Each row is a point on a landscape with many valleys, with its height.
A ball rolls from a point to the lowest of its 2 nearest points, and stops where none of them is lower. Distance is the straight distance between rows; heights are no part of it.
nen: [137 117  94  73 141 115 126 131 107 107 121 142 157  86 160 134 146 112
 103 158 112  89 137 126  93 160  95 119 128 122 102 136 132 116 100 128
 118 113 147 153 128  99 181 119  60 120  98 141  91 137]  (h 391)
bako: [122  99 106 122 105 128 129 101  89 130 180 115 152  90 131 107 101  52
 138 115 105  76 145 136  81 144 112 115  84  88 108 140 131 165 121 161
 102 147 146 154 137 112 134 163  99  77 125 125 136 101]  (h 143)
Moli: [124 132  53 105 108 159 109  73 122 120 132 115 156  88 100 192 108  44
 143 160 105 131 139 128 103 149  90 101 106 109 118 137 135 152 115 146
 122 141 164 119 140  55 153 183  52 109 109 143 105  68]  (h 322)
filer: [109 103 168 152 151  77 156 145 158 191 145 120 172 168  90  81 110 120
 125 109 116 112 156  79 143  89 148  84 115 147 117 125 160 100 106 106
 124 115 128 106 183 161 150 129 174 124 111 185 171  78]  (h 551)
padu: [ 75  95 114 168  97 170 138 123  96 140 115  46 196 151 151 123 161 110
 154 141 130 156 154 130 102  69 108 117 150 137 150  69 107 154 150 142
 170  99 118  91 181  93  87 185 141 121 141 117 133  72]  (h 493)
fekim: [122 156  99  96 147 183 123 126 136 107 117  97 108 117 131 180 164 145
 133 112 102 191 145 147 136 159 146 157  73 152 130 163 108  97 123 151
 162 129 122 174 128  81 123 171 106 156 179  84 176 130]  (h 702)
vumo: [115 183  89  57 118 151  93 128 130  99 109 141  90  91 151 138 116 103
 113 164 100 148 119 134 147 146 138 147  66 137 156 174 112 135  86 113
 131 164 123 131 117  59 137 132 109 149 179  70 142 172]  (h 624)
guz: [112 174 137  81 109 132 107 144 143 116  97 149  70 141 117 150 142 166
 116 165 160 122 134 105 157 133 150 156 161 123 170 108 100 118 132 106
 144 112 128 162  93 152 107 104 128 145 145 127 118 201]  (h 366)
libo: [121 114 126 148 132 158 161 164 116 147 120 127 141 141 113 112 122 181
 136  96  96 127 171 114 162 102 148 119 136 138 125 137 114 123  84 134
  60  59 123 164 173 164 161 118  63 101  75 167 122 127]  (h 789)
pogov: [129 117  99  93 132  84 133 132 116 110 125 154 159  99 128 124 148 126
 111 145 104 115 156 136 110 155 114 102  85 100 127 142 144 102 113 128
  90  94 123 179 178 137 156 159  66  93 107 164 124 131]  (h 335)
nuku: [139 143 107 134 113 145 113  80 108 136 117 107 137 126  98 196 136 115
 183 148 138 121 166 109 132 126 128 118 140 143 146 103 112 143 121 157
 152 125 120 137 131  91 105 164 120 128 126 124  78 102]  (h 643)
vobob: [121 146  61  91  90 170 106  76 114 126 102  99 133  90 115 185 133 118
 117 155  67 168 146 125 128 184  98 144  56 137 150 165 139 129 121 147
 102 111 128 150 138  63 167 191  49  96 130  78 119 132]  (h 424)
Bemef: [ 51  85 129 102 121 158 133 151 145 120 101  93 124 156 156  97 179 175
 146 103 111 202 153 120 151 110 129 167 140 109 162  67 139  64 168 123
 202 114 151 124 152 125  88 160 190 149 163 136 174 146]  (h 245)
todeg: [136 161 162 128 107 147  94 153  81 143  99 101  87 129 155 110 106 136
  97 156 114 104 144 147 122 125 111 175 119 130 149 160 108 163 117 133
 130 125 125 125  74  95 123  99 162 133 169  56 140 164]  (h 629)
linup: [163 116 127 102 163 111 106 132 160 134 148 153 113 125 129 141 112  85
 196  96 130  89 151 166 111 138 143 123  97 106 134 141 133 133  89 141
 120 171 131 140 136 148 131 117 172 147 140 134 142 135]  (h 343)
Tas: [126 181 193 126 125  75 123 164 140 110 122 146 108 149 124  88 157 150
  44 119 165 152  87 112 119 123  73 157 182 123 102 126 122 101 150  95
 146 112 104  99  77 162  93  90 143 159 101 136 151 167]  (h 351)
dal: [ 87 119 115 133 107 126 160 146  76 154 136 148 118 118  88 101  97 109
 114 165  96 138 142  63 140 119 135  87 135 105 101 152 142 134  98  96
  80 107 161 184 168 120 161 151  50  74  81 188 148  79]  (h 409)
nize: [120 150 184 167  96  88 110 138 129 140 135 134 120 162 122  89 152 166
  90 149 164 125 121  93 133 101  95 138 196 150 116 102 129 134 180 107
 120 107  93 112  93 160  91 127 151 140  87 154 133 138]  (h 386)
zer: [162 140 169 159 111 138 149  93 118 117 139  83 176 121 134  92 142 112
  58 135 132 115  84 163 111 109  86 173 205 129  99 113 123 174 174 121
 145 114  88  94  88 135 127  92 129 142 117  61 134 131]  (h 595)
pediv: [146 103 151 151 174 130 129 128 125 129 174 124 178 105 136 105  99  94
 116  79 109  79 132 144  90 116 114 107 154 128  66 151 147 154 108 141
 101 167 148 111 121 122 166  93 127 133 106 139 105  85]  (h 412)
Deg: [169 121 116  77 115 125  94  82 171 161 109 163  64 132 131 163 153  84
 200 147 138  99 153 119 121 150 113 128 115 128 156  85 134 138 124 144
 112 144 137 139 128  83 114 158 156 137 118 127 145  98]  (h 767)
rigiz: [152  81 130 158 122 123 108 100 142 134 158 135 141 104 118 114  90 131
 138 137 123  44 120 128 156 187 148 107 129 128 120 144 197 125 161 118
 102 146 106 153 157 200 199 123  89  97 136  95  72 153]  (h 358)
somi: [116 149  82 106 193 111 159 167 156 119 133 117 136 115 105 111 105 127
 140  69 108 190 134 168 123  88 173  93  37 100 171 157  97  67  86 118
 128 108 165 141 168 144 116 124 161 102 120 197 198 115]  (h 401)
mufub: [158  59  95 163 137 180 138 133  92  98 143 148 167  88 155  93 114 170
  86 104  91 105  74 177 153 166 149 131 165 173 120 144 161 140 185 129
  72 133 109 129 116 168 190  80  79  99 116  90  55 152]  (h 244)
Gug: [107 155 174 116 132  57 136 176 131 139 115 146 127 147 128 117 161 145
 105 134 137 155 162 103 131 102 111 110 125 104 109 123 128  89 112 100
 128 108 123 148 151 124 118 130 168 142 126 176 163 122]  (h 188)
Gef: [156 102 182 213 133  88 113 119 155 139 173 114 162 153  87 112  83 125
 145  76 134  69 113 110 143 122 124  84 159 174  87 129 174 145 143 127
 100 166 105  76 132 171 127 105 153 143 113 146 114  85]  (h 145)
zok: [107  53 100 102 112 155 152 149 126 123 143 131 103 127 181 116 174  97
 178 104 133 144 140 161  84 129  87 158  85  74 149  90 102 130 140 161
 150 107 161 143 138 122  95 170 150  89 121 138 212  82]  (h 864)
ponu: [139  92 124 149 134 152 117  97  70 124 170 119 145  83 142 120 120  75
 124 143 134  78 122 142  71 123 111 130 143 106 120 126 136 205 138 139
  89 156 159 141 133  98 121 124  98  82 121 133 115  79]  (h 90)
noso: [121 139 129  67 154  92 147 165 113  80 112 156 155 100 147 125 175 148
  61 144 132 147 120 136 104 153  98 137 145 131 111 148 114  85 127 107
 158 111 126 143 120 116 159 103  97 150 106 143 112 140]  (h 430)
fudev: [131 142 183 152 132 153 147 162 133 143 142 143  91 156 124  86 104 151
 107 107  97 138 130  99 163  87 112 146 199 134  95 135 111 145 102  87
 105 115 117 141 107 149 111  80 151 159 102 148 148 115]  (h 445)
vore: [113  72 101  78 137 170 125 120 149 151  92 127  79 147 146 140 176 131
 198  85  99 167 141 153 117 168 130 161  73 128 141 108 116 122 137 166
 164 102 136 187 132 117 133 163 141 114 139 103 210 129]  (h 787)
ronu: [ 97 123 132 143 131 129 122 155 140 178 131 133 149 134  95 106  64 144
 168  97  98 109 163 108 168  99 200 108  63 137 148 161 149 129  90 126
 108 127 120 136 168 170 153 122 144  98 118 141 148 122]  (h 604)
zinu: [ 86 166 134 143 154 132 138 168 160 107 142 119 123 167 128 129 109 173
 163  82 130 150 131 149 160  67 146 142 125 110 150 121 107 111  96 129
 136 134 125 124 122 173  78  85 186 141 158 147 170 155]  (h 336)
zasav: [117 150 197 188 116 108 118 144 155 170 138 154  98 187 126  78 115 148
 111 116 127 124 129  73 161  75 105 119 206 153  90 109 137 149 104  97
 108 107 108  96 125 137  92 111 162 163  92 168 160 107]  (h 423)
zupe: [178  87 122 128 111 124 107 108 134 151 122 114 140 113 165 119 147 132
 169 114  96 123 137 163 115 171 113 121  58 121 113 130 179 115 175 189
  99 124 104 147 122 133 131 168 138 116 156  80 148 106]  (h 666)
Ful: [100 150 109 139 136 155 161 168 115 163 110 117 152 132  94 110  90 129
 127  78  96 155 169 100 141  94 157  94  91 113  99 156 115 119  67 135
  92  63 142 148 166 130 169 111  70 106  68 182 143  97]  (h 761)
tikeg: [105 155 150 115 139  83 109 142 153 165 121 184  87 159 107 123  96 103
 195 136 145 114 140  95 145  99 153  56  95 128 141 126 113 116  93 105
 165 179 121  99 139 106  85 145 175 178 136 155 142 142]  (h 243)
Refem: [168  86 142 165 121 118 132 116 138 173 110 131 130 109 181 112 122 155
  77 189 145 114  99 171 115 175 159 143 108  99 137 133 185 122 209 166
  96  95 104 160  86 190 134 134 157 109 173  73 112 195]  (h 535)
vis: [ 93 171 179  86 143  78 163 164 125  99 127 101 103 131 112  88 173 160
  59 143 137 195 127 115 141 119 103 143 151 102 143 139  99  75 122  94
 161 102 111 154 149 129  99 123 167 128 157 155 187 158]  (h 264)
gipun: [126 138 112  54 140 129 122 169 132  70 133 177  81 111 131 133 143 116
  84 160 158 113  95 107 105 145 130 178 175 117 161 117  91 146 110  93
 130 153 168 129  68 139 132  60 108 135 106 138 122 159]  (h 470)
Gezop: [ 96 166 133 121 117  91 135 146 116 164 125 170 103 118  91 126  94  88
 120 173 114 142 141  43 157 120 156  75 112 101  88 147 155 128  91  97
 112 140 160 150 158 100 151 139 101 118 133 165 125  96]  (h 363)
vid: [133 116 163 140 146 145 131 166 123 120 139 192 108 121 109  96  67 132
 124  88  87 121 110  90 179 141 143  79 178 177  76 161 158 111 117  67
  80 183 132 102 128 132 148  87 124 169  90 152  82 109]  (h 518)
tev: [164 116 159 159 105 115 119 129 116 139 123  88 168 122 157  96 121 160
  88 156 136 102 112 158 119 138 121 131 144 113 112 107 156 139 202 153
 105  96  88 135 102 174 138 128 142 120 141  79 103 149]  (h 566)
zibo: [148 157 145 113 158  82 152 128 130  95 125 141 159 146 119 137 174 146
 111 105 165 148 129 145 113 134  96 131 150 136 103 122 106  83 139 125
 161 126 103 119 111 135 129 127 113 185 109 153 108 155]  (h 466)
Dur: [155 136 162 210 119  93 112  94 131 138 167 108 160 151  94 131 100 125
 163 121 155  99 111 133 139 128 150  97 138 150 125 116 152 148 162 163
 135 161  68  81 107 145  92 121 183 125 137 135  90 115]  (h 197)
sunap: [114 106 132  66 122 131 137 143 118 110 139 116 100 101 141 128 162 101
 130 132 117 158 153 130  87 132  97 155  98  68 138 145  96 108 117 129
 147 127 161 166 139  99 103 175 130 109 127 141 193 115]  (h 891)
zan: [188 101 147 154 132 113 132 101 126 124 106 154 153 125 141 128 142 148
  96 137 191  95  86 153 130 160 122 139 196 150 126 100 134 152 207 128
 149 141  89  98  81 182 144 108 121 135  88 106  54 178]  (h 455)
Rasur: [113 128 108  73 150 166 116 113 154 137 104 120  94 130 112 147 122 116
 167 103  89 188 150 144 147 154 167 134  49 121 125 151 106 107 102 149
 163 120 131 182 159  95 123 165 125 131 153 111 196 141]  (h 745)
Reg: [ 90  43  81  85 133 179 152 117 132 111 105 118 110 135 179 125 189 141
 190  89 120 164 112 187 102 150 126 167  93  98 169  70 105 117 186 170
 166  91 149 167 162 134 115 175 125  92 141 109 212 116]  (h 828)
lerol: [127 143 121 141 103 137 108 139  98 113 147 128 121 133 102 138 124 156
 140 165 139 107 129 131 148  97 155 135 165 136 170  93 133 158 144 132
  97 132 118 152 129 161 103 112 141  99 117 140 109 121]  (h 841)
teraf: [ 78  94 102 117 110 140 123 139 140 200 117 133 141 129  83 110  51 101
 163  99 104 133 169  93 157  86 208  89  33 102 153 149 123 127  73 137
 143 114 165 131 163 133 131 148 162  91 111 161 157 120]  (h 653)
fov: [ 99 163 139  83 173 137 146 182 154  70 137 112  89 141 136  94 134 184
  68 100 115 170 112 140 121 100 120 167 126  99 131 178  86 114  70 106
 142 149 122 121 119 139  93  74 150 124 175 103 159 180]  (h 362)
zusob: [114 149 144 113 104 149 110  96 138 143  88 134  49 141 122 175 167 118
 210 133 181 130 140 101 139 140 123 158 166 105 166  82  93 121 136 133
 178 145 149 123  75 106  61 142 177 149 152 122 134 147]  (h 257)
Nidel: [176  92 124 101 152 103 110 127 163 134 120 177 119 115 147 149 123 127
 153 104 141  74 114 175 108 158 141 170 130 100 141 129 140 134  94 144
 126 165 128 128 101 165 160  66 154 146 150 104  95 176]  (h 387)
peret: [132 124 115  92 136  78 108 131 163 165 107 165 132 144 105 151 128  83
 178 128 127 132 160  74 118 157 119  54  67 143 110 137 156  96 128 131
 135 140 137 125 155  96 115 192 158 139 119 173 140  70]  (h 719)
sarod: [178  75 138 211 119 118 146  67 103 161 134  97 177 150 134 142 100 152
 157 154 148  73 103 140 141 157 141  87 150 148 119 123 181 141 169 167
  86 112  97 126 155 190 154 135 141  88 164  78  58 144]  (h 265)
Gara: [124 140  81  34 146 141 135 143 162  61 145 151  67  99 141 128 147 113
 108 135 128 128 105 147  92 142 150 195 140  96 168 133  87 124  79 131
 122 160 155 120  99 135 119  80 112 101 145 129 135 160]  (h 463)
nar: [ 75 101 147 120 101 142 115 132 136 124 112 109 100 154 127 118 182 150
 168 128 138 177 151  91 156 124 138 139 135 119 159  62 134  81 185 128
 202 149 131 110 117 107  78 189 195 145 141 137 147 116]  (h 132)
Kegi: [116 146 136  91 154  72 154 167 116 130 106 161 119 110 121 111 146 131
 106 137 116 154 155 109 125 143 113 101  97  88 106 155 107  99  73 109
 106 110 138 172 161 119 147 117 119 114 121 191 159 132]  (h 256)
Pom: [183  69 169 149 141 122 142 105 131 118 133 152 157 133 125 133 132 130
 136 100 167  72 101 153 122 154 110 124 201 148  89 110 133 147 145 138
 148 147  99 105 112 173 162  88 115 164  89 124  66 143]  (h 435)
lod: [135 149 182 135 109 142 125 145 104 126 140  79 130 122 138 100 130 115
  42 137 139 126 123 139 105 106  87 208 166 126 135 159 106 173 125 115
 148 122 122 102  72 107 133  86 159 151 149  60 159 137]  (h 611)
rudof: [ 67 108 129 127 143 120 156 157 165 108 135 106 135 166 133 142 144 146
 175  71 144 143 137 152 128  88 122 128 165  87 148  75 105  87 104 129
 164 105 172 126 147 173  82 114 200 134 140 185 169 128]  (h 260)
Todag: [145 181 179 127  96 133  91 125 102 133 104 115  82 111 141 137 133 117
 100 165 168 135 126 110 133 164  91 152  93 149 180 159 121 137 178 102
 149 161 109  88  51  58 122 158 156 176 151  66 125 144]  (h 561)
totel: [170 105 168 189  97 119 135  93  97 142 140  72 179 112 157  64 122 113
  63 148 128  88  80 163 120 132  88 115 189 124  76 109 155 155 198 150
 105 104  88 102  96 157 144 110 125 121 123  64 107 121]  (h 583)
bul: [164  99 108 163 120 133  98  79  73 118 137 118 161 104 134 150 124 110
 126 177 142  74 112 113  94 142  96  77 172 164 119  95 150 192 165 126
  81 154 136 103 135 101 133 122  87  73 103 131  66  91]  (h 133)
gabeb: [154  88 135 153 117 120 138 122 164 137 101 152 131 131 161 149 146 168
  82 169 182 128 116 162 125 162 149 162 124 108 163  94 146 108 217 147
 125  94 104 162  89 207  98 130 140 126 167 105 119 210]  (h 496)
tus: [121 110 114 124 171  91 168 172 146 107 179 122 159 127 110 111 112 127
 144  78 123 147 143 180 106 101 157 123  64 101 153 139 123  91 114 121
 115 139 136 126 165 189 124 124 165 121 128 181 193 112]  (h 492)
Vad: [156  60 174 189 136 144 169 112 129 134 155 108 177 151 103 104  85 135
 139  78 116  89 130 144 151 133 121 102 179 168  91 134 156 156 142 109
  95 125  94 105 169 191 150 125 109 144  90 129 110  88]  (h 89)
tegi: [166  61 119 191 143 150 151  96 107 111 157 139 152  93 154 109  84 151
 109 154 137  87  77 193 137 177 161 108 142 131 130 137 179 147 189 131
  70 118 104 140 153 202 193 120  76 100 140  78  67 145]  (h 301)
Rada: [118 175 185 179 130 107  89 138 123 178 129 139 104 158 147 123 110 133
 105 138 140 114 140  56 112 102  92 103 161 156  60 147 137 155  96  99
 135 135 149 101 104  82 128 128 125 163 122 142 100 102]  (h 610)
Dipam: [132 134 116 141 120 127 127 130  97  78 130 126 141 116 138 157 155 132
 108 160 183 114 120 141  90 123  88 124 162 136 137  97 105 150 171 109
 140 128 110 119 114 118 101 143  93 130 108 140 100 107]  (h 512)
Zas: [ 98 127  43 123 113 145 118  71 100 127 164 123 162  88  86 146  70  43
 145 108  84 104 136 135 103 146 120 112  72 100 134 136 144 165 105 169
  97 121 149 137 151 105 145 159  61  84 120 139 116 105]  (h 230)
Muso: [126  95 114  89 154 165 150 150 106  84 159 143 136 112 148  84 123 164
  58 119  96 122  99 133 111 146 160 195 134 139 120 169 113 134 110 140
 123 120 120 155 115 137 168  89  83  89 112 105 103 183]  (h 469)
feka: [121 169 149 122 134 150 148 147 127 116 138 129 100 125 144 148 135  91
  97 154 164 173 109  97 104  95 118 173 127 104  95 190  77 134  61  91
 168 166 206 112 105  56 167 110 132 177 145 122 154 105]  (h 443)
sus: [128 152  73 113 115 142  63 102 151 146  82 141  87 143 115 182 152 144
 198 128  99 169 132 120 168 124 146 111  93 203 177  90 140 112 158 158
 143 133 108 121 140  83 100 174 149 121 130 102 145  86]  (h 556)
mafef: [155 133 143 157 115 133 127 118  94  84 134 133 152 141 131 129 150 155
  87 139 169 132  88 138 127 132  98 126 211 172 116 107 110 151 187 102
 147 126  83  98  84 154 122 111  81 138  68 122  55 152]  (h 479)
Fidaz: [116 167 127  71  97 127  89 130 164 149  52 165  49 148 137 167 152 137
 153 175 170 123 129 107 151 164 121 146 132 124 193  93 112 121 159 112
 154 117 131 128  80 116  72 123 145 169 153 111 126 195]  (h 320)
Rivef: [131 169 106  82 130 163  90 127 144 101  95 124  56 115 132 162 154 147
 122 133 118 194 126 149 136 163 115 155  62 170 169 172 113 129 131 118
 135 154 126 146 107  66 129 142 118 163 171  58 180 143]  (h 659)
Zavar: [137 119 150 171 121 118 141 108 149 134 129 137 139 162 144 150 155 186
 146 135 182 123 111 158 142 132 152 153 157 110 164  92 138 126 187 153
 146 115  91 139 115 184  88 141 176 142 161 115 112 169]  (h 448)
bagaf: [137 127 110 162 123 123 130 132  95  98 127 103 162 125 167 160 155 119
 144 122 164 118 114 186  78 102  92 108 149 137 130  91 104 165 152 153
 100 117 122 101 142 128  79 134 129 121 122 128 114  68]  (h 542)
Vire: [134 181 173 152 118 138 100 109 106 117 122 115 109 123 127 146 153 125
  92 129 195 150 117 120 123 149  81 164 141 157 137 152 119 129 175 107
 190 162  90  47  36  78 116 152 131 173 108 109  91 164]  (h 533)
gabig: [174  93 104 167 103 120 113  61 117 157 146 121 153 118 134 144 108 142
 156 182 134  63 123 131 154 166 163 101 128 127 164 105 192 146 181 128
  79 124  98 144 146 181 167 157 115  73 155  95  69 145]  (h 316)
satuv: [155  63 123 203 118 154 148  83  72 166 112  85 176 141 132 106  94 154
 168 111  94  76 119 158 123 122 128  95 159 141 106 116 151 179 130 164
  68  94 110 123 164 184 161 112 105  71 123  93  89 105]  (h 211)
lizug: [122 115 129 135 154 152 152 131 115 111 173 115 158  99 137  54  99 145
  83  61  72 111 125 146 134 154 162 163 101 137  97 181 151 130 124 144
  88 131  96 147 136 152 176  97  87 105 126  97 105 170]  (h 514)
Gaf: [122 116 100  74 153 145 154 160 141  56 147 120 107 113 153 106 148 164
  48 104 127 149 106 157  83 148 137 206 116  95 145 154  84 120  90 131
 134 122 139 136  85 153 121  81 114  82 154 105 149 178]  (h 416)
dez: [113 101 143 150 164  87 159 156 184 154 155 111 188 143 130  84 111 135
 147  75 101 155 143 158 135 107 167 129  52 114 153 152 160  87 118 133
 139 119 113 102 166 188 125 133 202 134 145 155 205 115]  (h 550)
nasot: [ 84 153  72 137 133 135 145 150 120 183 121 133 139  93  74  95  64  98
 128  76  95 157 144  80 132 108 193  84  23 100 128 175 111 129  75 137
 115  70 174 135 168 113 146 153 104  64  76 182 161 112]  (h 713)
sadul: [140  82 129 209 116 136 159 116 131 164 133  85 209 135 124  98  92 157
 153 111 116  85 117 128 135 109 126  75 154 181 113  98 165 161 149 141
  54  93  76 101 183 195 146 131 114  96 112 107 102  86]  (h 155)
bor: [122 144 184 119 122 128 118 163 119 132 117 169  72 135 108 104 102 155
 111 145 130 110 131  92 168 123 147 125 171 122 123 120 108 151 112 103
 111 137 117 150 101 148 123  76 127 151 121 130 121 178]  (h 408)
Rep: [ 98 141 133 200 105 133 129 123  75 124 130  57 181 148 139 140 153 123
 128 148 154 131 126 142  95  71  77 112 158 163 130  82 100 185 164 137
 122 106 112  78 161 109  79 158 117 108 125 112 131  70]  (h 531)
bivab: [103 150 120 142 126 138 111 125 136 112 123 128 124 149 131 161 144 180
 165 111 132 150 133 159 153 107 158 161 136 141 175 100 126 116 142 151
 147 145 113 142 110 151  76 115 193 135 184 124 135 157]  (h 396)
ronam: [106 107 130 150 125 142 135 155 127 150 122 120 133 155 109 145 125 170
 169 119 125 126 160 130 147  75 154 141 158 131 141 102 116 139  96 135
 104  95 122 154 160 162 118 111 132 106 107 155 130 134]  (h 818)
rolum: [124 142 118 123 113 141 167 140 113 118 135 141  99 100 131 138 139  87
  84 171 143 190 115  80  94 116 131 169 115  96  94 207  94 132  66  97
 148 151 227 127 145  46 199 122  66 130 132 140 143  82]  (h 475)
petob: [ 74 129 108 114 159 129 176 166 135 110 131  86 134 154 132 142 139 121
 145  91 136 175 140 151 113  64 104 123 137  90 135 110  91  81  99 123
 162 100 197 137 158 123  89 136 162 135 134 190 197 100]  (h 168)
Rida: [112 139  76  79  99 168 118 107 122  85 115  97 106  88 128 167 154 130
  66 180 111 175 126 136 119 166 124 182  84 136 185 156 107 115 119 115
 125 111 151 170 139  64 153 175  53 106 141  98 137 138]  (h 503)
vipid: [119 178 162 135 131 110 135 112 118 112 126 119 111 152 111 150 180 132
 113 131 195 169 120 109 131 132  97 138 168 142  94 146  98  98 130 107
 198 140 107  82  79  95 110 138 105 176  92 173  93 159]  (h 500)
Sezim: [152 125 125  77 116  93 106 117 177 150  83 170  86 152 122 160 169 111
 193 146 159 140 149  78 135 155 109  96 116 140 137  98 135  84 125 128
 154 128 134 125 140  93 104 190 153 148  99 163 118 108]  (h 744)
Bef: [137 196  65 100 118 132  76  95 186 119  96 141  91 145  97 210 120 124
 182 136 103 176 123 121 175 148 149  89  79 182 156 121 136 106 126 131
 142 139 108 124 132  71 113 165 112 167 144 114 112 123]  (h 498)
zifik: [175 122 114 197 127 148  90 112  80 111 135 126 154 104 167 106 130 163
  87 142  98  87  64 159 146 169 134 106 184 186 111 132 178 126 208 134
  95 148 134  93  95 149 182  60 136 103 117  80  26 147]  (h 194)
rus: [110 162 119 118 112  90 120 132 155 183 112 184  77 138 107 144  81  76
 177 167 133 140 135  74 160  90 184  57  94 114 113 133 128 131  79  99
 148 157 171 125 166  86  95 153 143 140 143 168 157 100]  (h 304)
Bofi: [144 117 141  95 153 135 142 141 110 100 170 173 124 105 120 117 121 121
 105 125 128 109  93 121 117 126 134 152 189 126 100 124 109 150 115  99
 135 183 149 130  93 129 144  79 108 156  85 146  98 128]  (h 440)
lamez: [139 137 168 129 134 107  85 137 144 148 138 177  87 141 141 111 106 105
 171 135 154  74 140 124 121 113 130 117 129 102 136 119 133 146 117 113
 130 167 128 119 109 124 100 113 183 149 128 125 133 135]  (h 297)
Derut: [110 158  76  61 132 158 122 115 155  77 106 117  82  98 135 148 144 148
  63 165  99 202 114 113 136 164 166 183  45 142 159 201 114  98  66 117
 135 125 140 142 138  54 139 146  73 113 164  90 149 180]  (h 575)
kug: [135 139  95 121 119 155 130 106 110  51 159 128 106 115 103 169 131 129
 114 169 142 119  88 157 131 125 155 161 189 149 192  90 105 158 153 129
 118 155 127 143 107 149 103  86 100 107 124 137  98 139]  (h 861)
rap: [167 108 161 130 152 124 124 128 132 126 141 174 134 134 134 129 115 127
 133  86 153  85 102 145 120 129 126 165 192 128 103 122 116 152 116 132
 159 166 129 111  82 169 154  54 162 156 116 122  92 162]  (h 414)
safo: [143 193  52  62 108 123  93  94 171 113 100 145 114 115  99 196 124  76
 146 145  84 160 130 120 168 172 135 101  91 151 123 128 141 103 100 128
 140 135 150 115 146  56 167 155  83 168 118 131 100 107]  (h 438)
Vog: [145 110 119 149 129 119 145 130 136 130 145 104 159 116 177  90 119 127
 139  94  91 124 140 183 119 137 127 166  57 104 116 152 147 125 121 181
 103  99  97 141 124 154 131 125 151 115 159  98 156 139]  (h 632)
tudob: [150 155  52  61 108 140 123  79 155 104 125 132 131 101 127 207 134  62
 118 173 101 120 121 137 121 168  86 133 134 121 138 112 126 129 118 138
 125 120 165 112 146  42 170 167  54 145  93 149  93  91]  (h 380)
Dol: [125 156 149 137 150 121 123 146 125 123 143 151 125 136  91 124  88 123
 138 101 112 123 138  97 150  90 154  79 139 150  81 147 127 137  88 120
 105 150 134 119 132 134 141 100 121 154  97 173 109 106]  (h 488)
pep: [115 153 160 149 138  76 139 147 135 154 130 133 163 154  69 106  89 129
 110  97 114 117 148  58 166 115 134  52 121 163  82 154 160 102 120  97
 111 127 113 113 146 150 146 120 132 154 121 176 119  96]  (h 519)
kos: [105 141 124 146 149 141 121 146 119 147 160 130 145 109 103  70  55 136
 128  72  83 100 147 123 161 126 181 115  70 127 126 179 168 149  95 140
  80 138 101 144 137 152 156  98 114 108 159 107 123 169]  (h 558)
paroz: [108 190 173  99 143  93 131 166 164  85 125 139 113 143 127  87 149 173
  32 116 144 169  96 129 135 118  96 169 152 109 128 142 106  90 122  98
 158 123 109 114 101 166 103  81 160 143 167 104 165 195]  (h 319)
Zon: [131 105 160 167 143  93 170 134 157 148 168 103 182 147 138  78 107 135
 122  87 113 100 144 156 131 115 144 142  97 109 115 145 170 116 120 144
 115 102  87 141 163 199 148 121 154 122 130 117 182 134]  (h 596)
Poko: [148 172 118 136  99 139 108 101 125 151  98 134  96 122 128 194 151  90
 152 183 167 116 139  78 118 114 111 124 161 141 112 116 104 147  83 122
 133 133 176 120 120  64 121 152  87 148  97 139  73 105]  (h 648)
giv: [166 113 131 116 155 126 136 122 132 112 154 128 165 116 139 149 127  87
 145 103 130  90 140 167  84 155 101 132 118 110  90 123 124 144 124 158
 144 170 118 123 109 118 132 122 150 156 134 126 108 113]  (h 385)
fisil: [123 176 134 111 121 117 162 162 128 141  89 153  81 130 122 121  80 102
 143 168 115 147 123 102 158  82 159  86  79 101  78 179  90 126  42  94
 157 153 165 121 168  78 131 106 110 172 159 111 167 161]  (h 371)
lup: [ 98 133  84  96 180 111 182 153 130 115 117 107 127 121  93 136 134 103
 140  95 121 192 131 165 117 109 139  85  86  91 123 129  85  62  94 120
 176 100 202 155 169 113 109 145 149 119 133 218 192  97]  (h 283)
vedap: [153 107 105 118 118 112  82 120 150 160 119 129 148 109 128 137 127  90
 183 116 105  92 163 102 108 160 101  71  67 142 107 123 182 116 166 158
  97 151 117 118 134 112 120 189 151 103 140 115 127  72]  (h 692)
zelat: [160 145  95 136 109 137  86  82 118 141  96 120 121 142 126 189 160 151
 188 147 123 142 138 134 136 145 133 125 120 167 176  99 133 123 175 155
 139 125  87 131 113 110  90 169 152 120 157 102  93 113]  (h 605)
Zoge: [122 187 184 144  91 106  85 154 108 151 127 120  95 127 142 119 139 127
  89 172 166 129 151  77 122 110  80 135 123 132 121 150 140 136 142  97
 127 142 125 103  84  69 108 166 144 158 133 109 122 119]  (h 586)
vab: [117 184 144 129 130 144 145 166 125 111 129 127  95 152 110 139 107 113
 134 134 150 165 123 110 134  77 139 128 151 106  88 161  75 126  50  93
 164 159 181 117 122  95 126  82 136 177 149 137 149 132]  (h 413)
bukan: [ 84  79 107 154  99 171 140 110 115 153  77  57 182 170 172 118 193 162
 162 129 120 170 140 158 122  81 101 149 156 144 155  41 115 117 173 156
 179  79 122  94 155 112  94 181 166 126 162 101 136 102]  (h 436)
nos: [147 110  95  87 142 168 148  95 132  81 168 154 103 116  97 156 111 125
 136 143 111  96 108 161 141 143 179 180 166 125 178 111 102 163 108 146
 114 151 128 165 129 156 152  91  77 112 129 144 102 162]  (h 880)
zef: [ 62  69 133 148 118 157 168 121 144 144 115  80 180 159 176  97 178 177
 116 129 126 167 143 149 137 107 130 183 150 104 150  61 125  92 183 153
 176  77 114 132 145 156  98 163 168 132 179 102 156 158]  (h 352)
zegi: [138 161 152 146 120 110 109 102 112 159 128 155 112 127 133 156 136 105
 114 178 170 114 146  53 104 129 107 105 169 133  71 133 145 138 124  94
 125 154 165 128 105  80 135 160  86 143  99 157  80 105]  (h 630)
Lut: [177 113 102 178 128 146  81  91  48 124 120 131 149 103 154 128 142 109
 113 148 110  61  63 136 113 160 108  82 197 184 114 119 163 155 182 131
  97 155 141  75 113 117 157  59 114  84  96 101  33  94]  (h 165)
basor: [130  85 169 162 136  95 175 144 154 162 148 111 181 167 133 101 133 136
 136  99 135  98 154 124 125  85 117 117 143 119 105 110 142 123 107 123
 125  80 100 126 169 190 140 127 161 142 111 162 173 102]  (h 579)

Where does a ball stop that starts at each point below?
Poko => Gug
vore => ponu
zelat => ponu
rigiz => ponu
lod => petob
todeg => Gug

Call two points neighbours if one is among the 2 nearest of the other. Go from one point of each pair to the other, from neighbour to neighbour, staying as low as possible. Name the highest point that can't be avoided.
Gug / tikeg => gipun
nar / paroz => fudev
Vad / ponu => rigiz
